Points on a hilly landscape, in no order, each with its height.
From any point a ball rolls to the lowest of the 6 points nearest to it. It stops when none of these is lower. Distance is the straight distance between rows; heights are no part of it.
j957: [102, 121, 107, 108, 121, 105, 107, 81, 102, 110, 83, 120, 101, 94, 92, 119, 109, 79, 116, 108, 110, 98, 104, 124, 110, 89, 110, 78, 111, 90, 128, 100, 115, 102, 92, 117, 96, 127, 104, 67, 111, 89, 112, 108]  (h 3.20)
j259: [120, 100, 110, 74, 85, 143, 103, 95, 92, 67, 108, 106, 82, 106, 80, 100, 98, 103, 112, 60, 96, 84, 111, 105, 120, 85, 93, 64, 109, 77, 94, 108, 59, 94, 113, 90, 62, 79, 92, 118, 107, 117, 57, 81]  (h 1.39)
j902: [94, 87, 78, 109, 66, 60, 79, 127, 110, 142, 114, 102, 123, 98, 99, 95, 118, 107, 83, 114, 101, 89, 74, 42, 77, 115, 113, 162, 80, 125, 70, 98, 121, 110, 114, 82, 140, 97, 114, 132, 95, 113, 136, 114]  (h 1.88)
j97: [109, 90, 95, 95, 75, 86, 80, 117, 99, 105, 111, 79, 103, 120, 104, 88, 96, 109, 70, 99, 109, 118, 86, 71, 85, 116, 83, 126, 92, 131, 69, 95, 87, 101, 101, 79, 106, 78, 84, 130, 88, 107, 111, 94]  (h 7.68)
j224: [99, 101, 96, 103, 108, 72, 102, 122, 107, 116, 101, 85, 113, 104, 103, 77, 97, 116, 91, 103, 110, 111, 104, 97, 84, 111, 96, 118, 98, 108, 94, 95, 123, 102, 103, 86, 122, 107, 90, 92, 92, 98, 126, 112]  (h 2.86)
j998: [112, 86, 92, 92, 57, 98, 74, 123, 100, 109, 113, 77, 88, 125, 102, 82, 97, 114, 61, 97, 97, 111, 80, 61, 87, 123, 77, 138, 79, 119, 71, 93, 70, 94, 104, 85, 99, 73, 93, 134, 81, 106, 107, 93]  (h 8.09)
j426: [111, 96, 107, 84, 92, 118, 102, 109, 94, 75, 111, 68, 97, 107, 107, 106, 91, 106, 102, 95, 104, 116, 86, 89, 98, 95, 90, 117, 103, 124, 77, 93, 81, 79, 98, 90, 80, 70, 87, 109, 94, 118, 102, 77]  (h 7.55)
j317: [79, 116, 112, 125, 135, 80, 99, 90, 120, 133, 80, 117, 106, 73, 113, 94, 98, 93, 113, 119, 107, 95, 104, 127, 107, 110, 107, 107, 112, 91, 132, 87, 127, 93, 84, 123, 121, 132, 108, 71, 103, 67, 118, 132]  (h 1.55)
j758: [98, 103, 103, 103, 117, 105, 109, 90, 112, 100, 88, 103, 100, 99, 94, 112, 115, 90, 116, 103, 106, 101, 101, 119, 97, 87, 97, 91, 102, 103, 121, 98, 116, 98, 98, 112, 96, 117, 95, 68, 110, 103, 109, 104]  (h 0.96)
j739: [82, 110, 108, 139, 135, 73, 94, 81, 114, 148, 83, 105, 108, 86, 123, 83, 102, 100, 113, 130, 87, 92, 109, 133, 107, 127, 115, 104, 119, 77, 138, 92, 144, 99, 79, 129, 126, 130, 122, 86, 101, 57, 126, 138]  (h 1.78)
j520: [80, 103, 105, 140, 130, 66, 100, 94, 114, 143, 98, 108, 119, 84, 116, 79, 97, 105, 100, 134, 82, 88, 114, 116, 97, 128, 107, 114, 107, 93, 126, 83, 146, 104, 91, 109, 131, 123, 125, 90, 88, 66, 125, 136]  (h 0.80)
j866: [113, 99, 95, 98, 118, 110, 108, 74, 90, 84, 86, 114, 91, 99, 82, 124, 115, 81, 109, 89, 105, 100, 110, 120, 105, 77, 108, 63, 107, 87, 119, 112, 106, 98, 103, 99, 87, 120, 100, 80, 110, 99, 93, 91]  (h 1.14)
j20: [88, 122, 112, 114, 124, 105, 102, 67, 95, 118, 78, 134, 100, 90, 87, 126, 101, 72, 117, 127, 109, 104, 105, 128, 119, 88, 117, 70, 114, 80, 137, 109, 123, 106, 88, 129, 96, 136, 115, 59, 123, 75, 105, 125]  (h 3.97)
j681: [96, 99, 92, 104, 100, 62, 97, 128, 106, 125, 110, 91, 114, 106, 105, 79, 103, 113, 86, 117, 103, 104, 99, 87, 83, 119, 93, 124, 86, 111, 93, 93, 127, 110, 103, 86, 125, 105, 99, 108, 89, 95, 127, 109]  (h 0.75)
j639: [82, 91, 89, 126, 107, 49, 104, 116, 102, 142, 97, 98, 131, 81, 119, 90, 104, 115, 94, 123, 89, 98, 101, 96, 92, 122, 110, 124, 97, 105, 98, 90, 149, 114, 100, 97, 149, 111, 122, 104, 79, 81, 125, 125]  (h 1.04)
j742: [98, 101, 103, 105, 117, 81, 101, 111, 109, 103, 100, 85, 110, 106, 108, 90, 100, 108, 99, 106, 111, 112, 110, 98, 90, 107, 90, 111, 98, 118, 100, 93, 119, 99, 98, 93, 114, 104, 86, 86, 102, 97, 121, 105]  (h 4.34)
j622: [88, 124, 115, 125, 134, 99, 99, 68, 107, 138, 73, 125, 105, 78, 108, 112, 93, 80, 116, 135, 101, 92, 102, 131, 120, 105, 121, 88, 120, 83, 140, 98, 124, 99, 80, 131, 105, 136, 115, 67, 113, 61, 122, 137]  (h 3.05)
j724: [80, 105, 103, 125, 126, 62, 105, 108, 115, 131, 98, 98, 123, 88, 119, 80, 97, 110, 103, 118, 86, 92, 105, 109, 92, 116, 97, 109, 106, 96, 116, 87, 144, 110, 96, 104, 132, 112, 113, 89, 90, 75, 122, 123]  (h 0.48)
j497: [96, 79, 106, 79, 55, 123, 87, 134, 106, 76, 109, 85, 81, 110, 109, 95, 81, 121, 76, 81, 81, 122, 64, 63, 94, 103, 82, 131, 72, 119, 64, 86, 28, 81, 104, 105, 68, 54, 85, 114, 86, 122, 69, 77]  (h 5.27)
j844: [101, 89, 108, 81, 59, 126, 90, 123, 95, 75, 112, 82, 83, 110, 113, 103, 83, 112, 80, 88, 79, 120, 70, 73, 102, 101, 90, 130, 85, 125, 68, 92, 38, 84, 100, 105, 65, 54, 93, 109, 86, 123, 75, 77]  (h 5.29)
j51: [104, 100, 91, 91, 118, 125, 117, 59, 76, 72, 103, 142, 69, 104, 94, 127, 88, 88, 93, 84, 121, 106, 124, 135, 124, 77, 83, 40, 116, 66, 117, 130, 87, 126, 94, 110, 86, 117, 97, 96, 117, 85, 58, 87]  (h 4.80)
j359: [115, 96, 95, 91, 102, 133, 106, 78, 90, 69, 94, 107, 93, 103, 92, 120, 103, 88, 111, 80, 102, 88, 110, 120, 105, 85, 101, 64, 111, 83, 111, 107, 92, 99, 104, 101, 82, 97, 94, 102, 112, 112, 80, 81]  (h 0.59)
j234: [103, 117, 106, 112, 114, 110, 115, 68, 95, 106, 77, 133, 93, 95, 81, 128, 104, 71, 105, 114, 106, 101, 112, 131, 113, 81, 114, 49, 118, 75, 135, 110, 113, 114, 92, 116, 93, 134, 114, 63, 116, 76, 100, 114]  (h 4.66)
j470: [91, 103, 102, 105, 120, 77, 100, 120, 108, 103, 104, 93, 110, 94, 102, 81, 102, 110, 97, 108, 112, 108, 104, 103, 92, 105, 97, 112, 104, 103, 99, 91, 121, 102, 104, 97, 123, 107, 90, 88, 97, 94, 118, 105]  (h 3.67)
j504: [80, 113, 105, 128, 140, 79, 95, 94, 118, 135, 88, 106, 113, 87, 110, 83, 100, 94, 107, 118, 97, 97, 108, 125, 96, 114, 108, 106, 104, 87, 130, 89, 129, 99, 84, 119, 117, 129, 106, 78, 103, 74, 118, 130]  (h 1.16)
j490: [101, 100, 100, 88, 113, 102, 101, 102, 102, 83, 104, 78, 97, 104, 104, 103, 107, 99, 104, 98, 109, 101, 101, 99, 92, 94, 97, 106, 109, 121, 95, 98, 99, 84, 89, 98, 99, 88, 86, 94, 94, 111, 107, 92]  (h 3.10)
j740: [118, 100, 104, 93, 106, 128, 111, 73, 89, 80, 93, 117, 83, 108, 84, 121, 104, 87, 107, 70, 109, 91, 113, 129, 104, 81, 96, 53, 112, 76, 116, 117, 87, 105, 100, 96, 83, 106, 97, 107, 112, 98, 71, 84]  (h 0.79)
j505: [113, 99, 108, 80, 87, 128, 102, 98, 86, 67, 111, 78, 93, 113, 103, 102, 96, 96, 110, 86, 95, 97, 93, 95, 102, 86, 100, 101, 105, 110, 84, 99, 73, 83, 107, 93, 78, 74, 90, 110, 100, 125, 85, 78]  (h 4.62)
j737: [115, 96, 97, 94, 112, 124, 107, 72, 85, 75, 96, 119, 81, 100, 85, 128, 107, 89, 106, 85, 114, 93, 117, 123, 115, 80, 89, 47, 112, 74, 110, 115, 89, 112, 98, 98, 80, 116, 98, 97, 104, 103, 72, 83]  (h 1.20)
j263: [87, 109, 109, 106, 138, 89, 103, 93, 114, 114, 90, 107, 109, 84, 106, 98, 105, 97, 117, 118, 106, 103, 108, 108, 97, 104, 103, 105, 104, 100, 122, 94, 114, 95, 92, 118, 114, 123, 100, 65, 110, 87, 117, 114]  (h 3.22)
j67: [111, 103, 96, 72, 101, 143, 106, 76, 84, 66, 102, 113, 68, 102, 86, 107, 96, 103, 113, 59, 122, 93, 129, 118, 127, 79, 92, 49, 107, 74, 95, 121, 64, 109, 108, 98, 67, 96, 95, 113, 113, 112, 48, 81]  (h 1.96)
j566: [78, 91, 97, 132, 119, 57, 107, 108, 107, 138, 98, 97, 122, 82, 115, 76, 102, 105, 101, 136, 74, 90, 110, 108, 98, 125, 112, 119, 100, 92, 124, 82, 149, 107, 94, 106, 137, 121, 123, 94, 86, 69, 123, 130]  (h 0.74)
j535: [109, 100, 92, 100, 121, 118, 117, 60, 80, 86, 101, 135, 77, 95, 87, 135, 101, 81, 96, 92, 118, 103, 119, 134, 114, 74, 96, 38, 117, 63, 120, 126, 97, 120, 93, 115, 88, 121, 101, 91, 115, 83, 73, 94]  (h 4.78)
j251: [114, 97, 99, 74, 90, 140, 104, 83, 86, 62, 105, 100, 88, 113, 83, 109, 99, 98, 112, 68, 103, 81, 111, 106, 114, 83, 102, 67, 107, 83, 96, 108, 71, 95, 107, 90, 72, 89, 91, 117, 101, 123, 64, 81]  (h 0.72)
j171: [102, 92, 78, 105, 67, 67, 79, 129, 105, 141, 111, 98, 125, 104, 96, 88, 108, 108, 84, 117, 97, 95, 77, 58, 82, 117, 109, 151, 75, 126, 68, 103, 116, 111, 117, 78, 137, 88, 110, 130, 86, 109, 125, 109]  (h 1.03)
j293: [102, 98, 102, 97, 103, 86, 94, 124, 108, 100, 105, 83, 108, 112, 104, 79, 103, 112, 93, 105, 115, 112, 102, 89, 82, 103, 84, 117, 105, 117, 86, 98, 112, 99, 98, 93, 108, 95, 84, 102, 93, 102, 121, 96]  (h 0.84)
j253: [103, 94, 107, 85, 71, 112, 90, 121, 98, 80, 110, 71, 85, 115, 116, 94, 85, 111, 84, 93, 93, 115, 76, 78, 100, 104, 86, 129, 88, 120, 76, 94, 56, 78, 95, 92, 79, 58, 88, 120, 89, 115, 93, 75]  (h 6.30)
j741: [104, 101, 98, 91, 90, 87, 96, 128, 103, 102, 104, 74, 101, 118, 106, 80, 94, 113, 87, 101, 107, 114, 93, 81, 88, 107, 80, 124, 93, 118, 72, 94, 97, 98, 101, 90, 106, 87, 84, 115, 92, 106, 113, 93]  (h 4.92)
j782: [107, 105, 98, 105, 116, 115, 114, 64, 91, 91, 85, 140, 88, 99, 79, 127, 103, 77, 101, 108, 109, 105, 113, 130, 116, 76, 99, 43, 120, 70, 133, 123, 105, 119, 100, 115, 92, 131, 110, 79, 117, 83, 82, 97]  (h 4.75)
j950: [98, 95, 110, 80, 46, 142, 100, 134, 95, 68, 110, 79, 86, 103, 105, 98, 84, 107, 82, 82, 73, 116, 75, 73, 101, 95, 99, 123, 74, 115, 70, 95, 22, 75, 105, 104, 59, 54, 95, 104, 91, 132, 66, 75]  (h 5.19)
j48: [98, 79, 109, 77, 39, 134, 92, 143, 97, 72, 110, 89, 81, 105, 114, 95, 86, 108, 79, 76, 77, 126, 70, 68, 94, 98, 90, 124, 64, 120, 68, 85, 21, 85, 109, 108, 59, 54, 91, 106, 94, 132, 62, 70]  (h 5.28)
j335: [88, 123, 113, 121, 138, 88, 99, 79, 110, 123, 80, 120, 106, 77, 110, 103, 101, 88, 116, 122, 106, 97, 104, 125, 110, 105, 111, 89, 112, 90, 134, 96, 126, 101, 91, 129, 104, 133, 114, 67, 116, 70, 115, 131]  (h 2.34)
j345: [87, 87, 71, 129, 87, 48, 76, 108, 132, 156, 110, 106, 127, 83, 107, 95, 125, 103, 85, 109, 97, 100, 68, 39, 84, 132, 117, 181, 83, 124, 64, 94, 128, 116, 106, 92, 153, 94, 113, 134, 92, 110, 135, 121]  (h 2.91)
j180: [102, 90, 82, 97, 52, 83, 71, 123, 95, 116, 110, 82, 98, 124, 96, 81, 100, 109, 69, 108, 98, 106, 78, 59, 79, 123, 81, 137, 75, 126, 64, 97, 83, 100, 111, 80, 110, 81, 98, 142, 87, 104, 112, 93]  (h 6.65)
j157: [110, 106, 97, 103, 112, 111, 121, 66, 93, 90, 81, 126, 89, 101, 82, 130, 112, 74, 111, 97, 107, 91, 114, 130, 107, 78, 101, 48, 115, 73, 124, 112, 107, 114, 103, 108, 85, 127, 108, 79, 113, 89, 89, 98]  (h 3.09)
j976: [115, 99, 107, 72, 90, 140, 103, 90, 89, 67, 105, 91, 88, 109, 87, 107, 96, 99, 109, 72, 80, 85, 107, 101, 116, 84, 104, 83, 106, 86, 94, 104, 63, 88, 107, 88, 63, 70, 92, 118, 99, 134, 73, 83]  (h 2.04)
j809: [88, 123, 117, 135, 148, 84, 94, 72, 120, 148, 71, 113, 104, 78, 117, 98, 89, 90, 119, 138, 101, 84, 104, 131, 126, 121, 120, 99, 124, 77, 146, 92, 132, 103, 72, 134, 116, 139, 125, 76, 113, 50, 116, 148]  (h 4.12)
j874: [110, 101, 105, 87, 112, 123, 112, 74, 90, 80, 90, 112, 92, 103, 89, 124, 108, 81, 112, 89, 99, 88, 106, 120, 106, 79, 103, 65, 109, 94, 116, 106, 106, 97, 103, 102, 85, 110, 100, 89, 110, 112, 91, 87]  (h 0.76)
j188: [103, 94, 115, 76, 61, 141, 105, 120, 87, 63, 109, 88, 83, 105, 88, 98, 76, 106, 96, 85, 72, 108, 85, 85, 107, 90, 103, 96, 98, 105, 77, 98, 39, 75, 109, 94, 51, 59, 95, 112, 99, 133, 62, 76]  (h 4.87)
j613: [108, 104, 102, 85, 96, 116, 102, 101, 94, 68, 109, 77, 97, 103, 106, 104, 95, 103, 110, 91, 96, 96, 97, 95, 103, 87, 98, 102, 107, 109, 86, 100, 84, 74, 103, 92, 83, 76, 89, 105, 101, 120, 98, 83]  (h 4.38)
j223: [108, 100, 101, 99, 115, 114, 110, 86, 96, 83, 90, 100, 99, 96, 91, 114, 113, 84, 116, 96, 106, 95, 102, 115, 100, 84, 105, 88, 105, 106, 116, 102, 111, 91, 104, 106, 95, 110, 95, 73, 117, 107, 100, 89]  (h 1.25)
j225: [106, 99, 101, 81, 107, 142, 109, 69, 82, 58, 108, 128, 60, 98, 90, 120, 95, 104, 109, 66, 124, 98, 126, 119, 128, 75, 86, 50, 109, 67, 101, 126, 60, 112, 106, 100, 75, 98, 88, 116, 118, 100, 52, 86]  (h 3.11)
j54: [108, 101, 114, 80, 71, 125, 96, 111, 96, 68, 112, 76, 86, 104, 106, 99, 81, 103, 95, 88, 86, 111, 79, 81, 104, 95, 95, 116, 92, 117, 71, 99, 53, 76, 98, 99, 67, 53, 94, 113, 93, 126, 79, 75]  (h 5.86)
j181: [88, 91, 83, 119, 89, 55, 101, 126, 102, 139, 111, 98, 129, 94, 113, 93, 98, 115, 95, 124, 90, 93, 98, 86, 82, 126, 110, 138, 88, 113, 91, 95, 142, 116, 103, 91, 146, 106, 122, 106, 87, 94, 132, 116]  (h 2.26)
j748: [89, 112, 105, 110, 127, 100, 103, 82, 115, 108, 85, 115, 102, 87, 101, 110, 108, 90, 121, 114, 110, 96, 104, 121, 107, 90, 109, 91, 105, 89, 129, 97, 122, 95, 95, 121, 107, 132, 100, 64, 115, 83, 109, 117]  (h 3.62)
j525: [100, 102, 98, 96, 120, 92, 109, 102, 108, 91, 95, 92, 103, 100, 100, 88, 106, 100, 110, 102, 112, 107, 103, 103, 92, 99, 92, 111, 104, 107, 99, 94, 118, 97, 99, 94, 105, 101, 93, 80, 105, 100, 121, 94]  (h 4.74)
j415: [107, 95, 118, 77, 56, 144, 99, 119, 88, 60, 111, 86, 76, 103, 86, 82, 82, 95, 90, 71, 68, 104, 95, 82, 111, 83, 104, 94, 91, 99, 85, 99, 42, 84, 107, 96, 54, 51, 90, 112, 100, 132, 57, 81]  (h 4.86)
j645: [117, 93, 102, 88, 97, 126, 111, 87, 93, 68, 96, 94, 91, 108, 94, 118, 109, 94, 112, 88, 102, 89, 106, 109, 106, 83, 102, 76, 106, 99, 108, 101, 87, 81, 109, 92, 80, 92, 91, 103, 103, 119, 93, 83]  (h 0.64)
j294: [90, 94, 92, 110, 105, 62, 109, 124, 105, 130, 105, 98, 131, 96, 108, 80, 103, 113, 88, 120, 95, 100, 103, 91, 85, 124, 105, 121, 87, 109, 100, 93, 142, 121, 103, 100, 135, 114, 112, 100, 82, 86, 124, 116]  (h 1.60)
j27: [76, 95, 100, 130, 119, 53, 106, 113, 102, 137, 103, 96, 131, 87, 110, 81, 94, 111, 95, 120, 79, 90, 111, 104, 89, 123, 108, 116, 95, 103, 108, 87, 146, 110, 99, 100, 139, 120, 117, 94, 86, 80, 124, 122]  (h 0.77)
j419: [117, 95, 105, 83, 89, 129, 106, 95, 89, 64, 107, 89, 94, 104, 96, 105, 104, 101, 111, 80, 92, 87, 101, 103, 110, 81, 103, 84, 102, 102, 92, 101, 84, 81, 105, 88, 73, 74, 91, 109, 104, 126, 77, 82]  (h 2.15)
j871: [96, 93, 80, 106, 81, 59, 92, 128, 102, 136, 111, 100, 132, 97, 112, 88, 104, 111, 87, 116, 97, 100, 89, 66, 76, 115, 109, 142, 81, 122, 77, 98, 132, 115, 104, 92, 148, 96, 119, 121, 90, 100, 131, 115]  (h 2.69)
j138: [99, 102, 89, 97, 87, 82, 88, 129, 101, 118, 109, 85, 113, 115, 104, 81, 96, 116, 83, 109, 106, 106, 98, 80, 83, 112, 92, 127, 94, 115, 81, 95, 112, 103, 104, 82, 122, 90, 97, 118, 86, 98, 126, 107]  (h 0.50)
j894: [78, 103, 108, 126, 126, 60, 98, 102, 115, 129, 93, 104, 115, 87, 118, 80, 96, 109, 104, 124, 95, 99, 113, 114, 97, 124, 109, 111, 101, 88, 125, 84, 142, 99, 91, 106, 117, 123, 107, 87, 96, 72, 118, 130]  (h 0.78)
j661: [83, 98, 103, 116, 120, 63, 103, 117, 114, 118, 98, 99, 124, 97, 109, 73, 101, 111, 102, 109, 99, 101, 109, 108, 86, 116, 97, 107, 96, 106, 104, 86, 135, 104, 101, 101, 125, 110, 107, 88, 97, 85, 120, 112]  (h 1.51)
j112: [103, 80, 101, 90, 58, 109, 78, 125, 100, 95, 118, 72, 82, 121, 119, 93, 82, 114, 68, 88, 88, 118, 73, 69, 97, 110, 79, 135, 79, 126, 58, 86, 45, 86, 96, 92, 73, 68, 85, 127, 90, 114, 88, 76]  (h 5.62)
j754: [109, 102, 100, 79, 104, 138, 103, 71, 82, 65, 107, 118, 76, 106, 86, 117, 104, 98, 111, 67, 117, 93, 122, 122, 120, 75, 96, 46, 108, 76, 107, 122, 66, 112, 102, 97, 79, 100, 95, 109, 108, 108, 57, 80]  (h 1.22)
j531: [104, 111, 100, 100, 110, 115, 114, 73, 95, 91, 82, 132, 90, 98, 86, 123, 113, 77, 106, 109, 110, 99, 112, 135, 103, 81, 107, 59, 109, 81, 137, 110, 114, 110, 98, 118, 89, 131, 107, 73, 114, 92, 94, 95]  (h 3.44)
j803: [88, 105, 103, 105, 125, 80, 106, 104, 110, 113, 93, 100, 100, 91, 104, 87, 109, 102, 117, 105, 105, 99, 106, 109, 93, 102, 98, 100, 108, 106, 115, 89, 122, 100, 95, 105, 108, 119, 91, 71, 102, 93, 113, 108]  (h 3.70)
j503: [113, 97, 113, 74, 74, 142, 108, 108, 90, 59, 110, 88, 82, 107, 89, 97, 90, 99, 107, 76, 84, 94, 109, 94, 113, 90, 108, 77, 97, 93, 85, 102, 48, 83, 108, 95, 55, 67, 90, 117, 103, 132, 66, 81]  (h 3.77)
j791: [96, 112, 103, 109, 133, 95, 103, 89, 104, 107, 86, 111, 101, 90, 95, 107, 111, 83, 119, 110, 103, 94, 103, 117, 104, 92, 104, 92, 111, 98, 123, 95, 117, 99, 94, 111, 102, 122, 102, 63, 111, 98, 108, 108]  (h 3.29)
j879: [109, 100, 101, 93, 105, 118, 110, 87, 99, 72, 99, 93, 99, 97, 95, 114, 109, 90, 113, 95, 105, 102, 102, 107, 99, 82, 100, 100, 112, 105, 106, 95, 102, 82, 101, 95, 89, 101, 90, 89, 106, 113, 100, 83]  (h 0.99)
j313: [118, 98, 97, 79, 100, 133, 104, 73, 86, 67, 101, 109, 83, 108, 83, 119, 104, 103, 114, 69, 107, 83, 116, 117, 112, 82, 101, 60, 106, 76, 104, 112, 74, 100, 105, 91, 71, 91, 98, 112, 108, 119, 60, 85]  (h 0.65)
j590: [108, 96, 103, 95, 87, 105, 93, 112, 104, 89, 106, 69, 93, 116, 111, 90, 95, 110, 88, 98, 104, 118, 86, 84, 93, 111, 77, 122, 98, 129, 73, 97, 81, 88, 96, 89, 97, 82, 84, 118, 90, 107, 112, 83]  (h 8.37)
j463: [106, 101, 98, 80, 114, 144, 114, 71, 75, 59, 112, 134, 62, 97, 93, 129, 93, 102, 106, 73, 139, 110, 123, 133, 130, 70, 90, 43, 113, 74, 104, 135, 66, 118, 95, 110, 77, 105, 94, 111, 121, 93, 48, 83]  (h 4.79)
j255: [87, 101, 94, 115, 112, 66, 100, 121, 108, 126, 101, 95, 124, 100, 109, 75, 97, 119, 93, 115, 96, 104, 107, 97, 85, 116, 100, 120, 102, 102, 104, 85, 139, 115, 100, 97, 127, 115, 103, 98, 87, 86, 123, 116]  (h 1.63)
j166: [81, 111, 105, 128, 135, 75, 96, 97, 118, 125, 89, 102, 110, 91, 105, 80, 98, 104, 107, 114, 96, 97, 108, 115, 97, 116, 105, 107, 103, 96, 124, 88, 132, 102, 89, 119, 122, 125, 103, 78, 104, 73, 122, 122]  (h 1.18)
j986: [104, 90, 99, 88, 78, 97, 91, 120, 107, 96, 113, 73, 96, 123, 105, 89, 93, 108, 81, 98, 112, 117, 84, 79, 88, 119, 77, 129, 94, 123, 67, 96, 89, 95, 103, 84, 101, 76, 86, 123, 89, 106, 112, 87]  (h 7.81)
j271: [116, 103, 97, 95, 109, 119, 116, 69, 91, 78, 94, 121, 87, 104, 81, 128, 103, 90, 106, 83, 107, 91, 114, 126, 106, 78, 99, 53, 112, 82, 115, 112, 100, 107, 102, 101, 86, 109, 102, 96, 107, 104, 82, 90]  (h 0.85)
j515: [107, 93, 88, 98, 67, 81, 76, 132, 103, 117, 113, 84, 107, 118, 96, 82, 101, 108, 76, 106, 102, 110, 88, 65, 77, 122, 99, 132, 83, 122, 75, 94, 105, 110, 102, 83, 116, 85, 99, 124, 81, 105, 123, 94]  (h 4.17)
j15: [120, 102, 101, 85, 92, 132, 106, 87, 89, 67, 99, 102, 91, 109, 87, 111, 110, 97, 113, 68, 97, 81, 114, 114, 112, 82, 103, 70, 112, 83, 103, 110, 81, 91, 113, 92, 70, 88, 87, 113, 106, 115, 73, 80]  (h 0.43)
j2: [106, 93, 95, 95, 72, 98, 77, 120, 95, 98, 112, 71, 94, 123, 107, 83, 84, 106, 71, 98, 101, 119, 77, 77, 88, 117, 82, 131, 87, 125, 64, 96, 76, 95, 98, 85, 98, 76, 88, 133, 83, 106, 106, 82]  (h 8.73)
j930: [89, 112, 110, 112, 136, 78, 101, 90, 113, 120, 85, 102, 105, 80, 111, 93, 102, 98, 114, 115, 103, 105, 108, 122, 99, 103, 98, 105, 108, 88, 127, 89, 122, 103, 88, 118, 114, 129, 100, 63, 112, 74, 120, 126]  (h 1.97)
j738: [108, 97, 118, 80, 66, 138, 96, 110, 88, 61, 110, 81, 88, 103, 91, 95, 90, 104, 101, 74, 72, 90, 93, 89, 110, 88, 102, 99, 93, 103, 78, 104, 46, 77, 112, 94, 58, 63, 90, 114, 96, 130, 69, 82]  (h 5.09)
j987: [102, 106, 107, 105, 118, 111, 107, 76, 100, 93, 84, 117, 91, 97, 90, 126, 111, 83, 120, 102, 104, 92, 102, 114, 104, 81, 108, 75, 112, 91, 126, 106, 118, 99, 102, 110, 94, 123, 102, 73, 115, 99, 104, 105]  (h 0.73)
j953: [95, 96, 84, 99, 71, 73, 82, 134, 99, 128, 112, 86, 118, 110, 101, 79, 101, 108, 76, 112, 103, 101, 83, 69, 80, 114, 107, 135, 85, 121, 74, 94, 118, 111, 110, 81, 128, 89, 99, 121, 87, 108, 121, 102]  (h 2.33)
j427: [110, 97, 112, 77, 83, 130, 106, 109, 89, 68, 107, 76, 94, 110, 96, 104, 94, 105, 105, 83, 86, 99, 94, 85, 112, 88, 104, 102, 100, 111, 83, 102, 62, 79, 102, 90, 71, 70, 94, 114, 90, 130, 86, 81]  (h 5.63)
j815: [103, 104, 104, 84, 105, 109, 102, 99, 101, 72, 104, 74, 99, 108, 98, 107, 105, 94, 112, 90, 104, 104, 97, 92, 99, 91, 95, 108, 107, 113, 90, 104, 99, 75, 94, 93, 93, 90, 90, 104, 97, 113, 103, 82]  (h 3.33)
j229: [90, 89, 80, 120, 82, 56, 100, 124, 108, 145, 110, 97, 133, 85, 111, 102, 103, 113, 89, 122, 93, 98, 82, 65, 85, 123, 120, 150, 77, 118, 83, 99, 138, 123, 103, 86, 157, 107, 122, 118, 86, 98, 126, 118]  (h 3.84)
j862: [106, 109, 96, 103, 117, 113, 116, 57, 85, 82, 90, 128, 82, 99, 80, 127, 106, 77, 94, 98, 115, 99, 117, 134, 112, 81, 99, 37, 118, 66, 131, 121, 101, 125, 93, 110, 81, 126, 106, 82, 117, 80, 81, 93]  (h 5.10)
j616: [102, 90, 79, 106, 50, 72, 76, 137, 104, 132, 107, 93, 121, 115, 101, 85, 112, 103, 77, 111, 97, 100, 76, 53, 75, 124, 105, 147, 71, 124, 67, 100, 105, 109, 114, 74, 129, 93, 99, 137, 85, 110, 128, 107]  (h 2.22)
j666: [87, 107, 104, 117, 135, 82, 107, 98, 116, 115, 92, 100, 114, 85, 110, 84, 101, 100, 114, 111, 103, 101, 112, 112, 97, 105, 98, 103, 103, 98, 119, 96, 127, 100, 92, 109, 118, 124, 96, 72, 107, 85, 118, 115]  (h 2.27)
j50: [109, 108, 115, 72, 80, 146, 103, 91, 84, 62, 97, 100, 74, 102, 89, 100, 93, 102, 113, 62, 95, 91, 116, 96, 119, 87, 100, 67, 103, 81, 89, 109, 45, 93, 114, 92, 55, 69, 88, 115, 104, 121, 62, 90]  (h 2.16)
j607: [92, 83, 76, 118, 74, 58, 85, 115, 118, 145, 117, 97, 133, 88, 109, 93, 112, 106, 87, 118, 98, 97, 72, 42, 79, 126, 116, 166, 77, 122, 74, 100, 129, 116, 109, 85, 146, 103, 113, 126, 94, 107, 131, 123]  (h 2.73)
j648: [84, 90, 87, 123, 102, 54, 104, 123, 104, 142, 107, 102, 139, 83, 112, 92, 105, 111, 97, 132, 85, 97, 96, 84, 83, 125, 111, 134, 85, 109, 92, 94, 149, 121, 103, 95, 151, 109, 129, 114, 84, 85, 124, 115]  (h 1.65)
j766: [87, 124, 111, 127, 134, 87, 98, 77, 113, 131, 78, 123, 109, 75, 106, 105, 98, 91, 118, 123, 106, 93, 97, 129, 113, 108, 116, 91, 114, 87, 137, 97, 127, 100, 81, 132, 109, 133, 116, 69, 112, 68, 115, 136]  (h 2.31)
j659: [112, 97, 94, 87, 115, 132, 112, 68, 86, 72, 99, 131, 75, 100, 88, 126, 102, 96, 101, 72, 120, 94, 125, 127, 120, 73, 89, 45, 109, 73, 117, 126, 78, 117, 99, 104, 82, 110, 93, 108, 113, 95, 60, 85]  (h 2.14)
j6: [92, 88, 78, 108, 77, 59, 89, 128, 107, 144, 110, 102, 127, 97, 102, 94, 108, 110, 88, 117, 99, 94, 83, 57, 77, 116, 109, 150, 78, 121, 71, 94, 125, 116, 113, 86, 141, 97, 112, 120, 90, 104, 126, 118]  (h 2.11)

Where does a ball stop that starts at each point below?
j54 | j15
j622 | j724
j20 | j724
j809 | j724
j335 | j724
j51 | j15
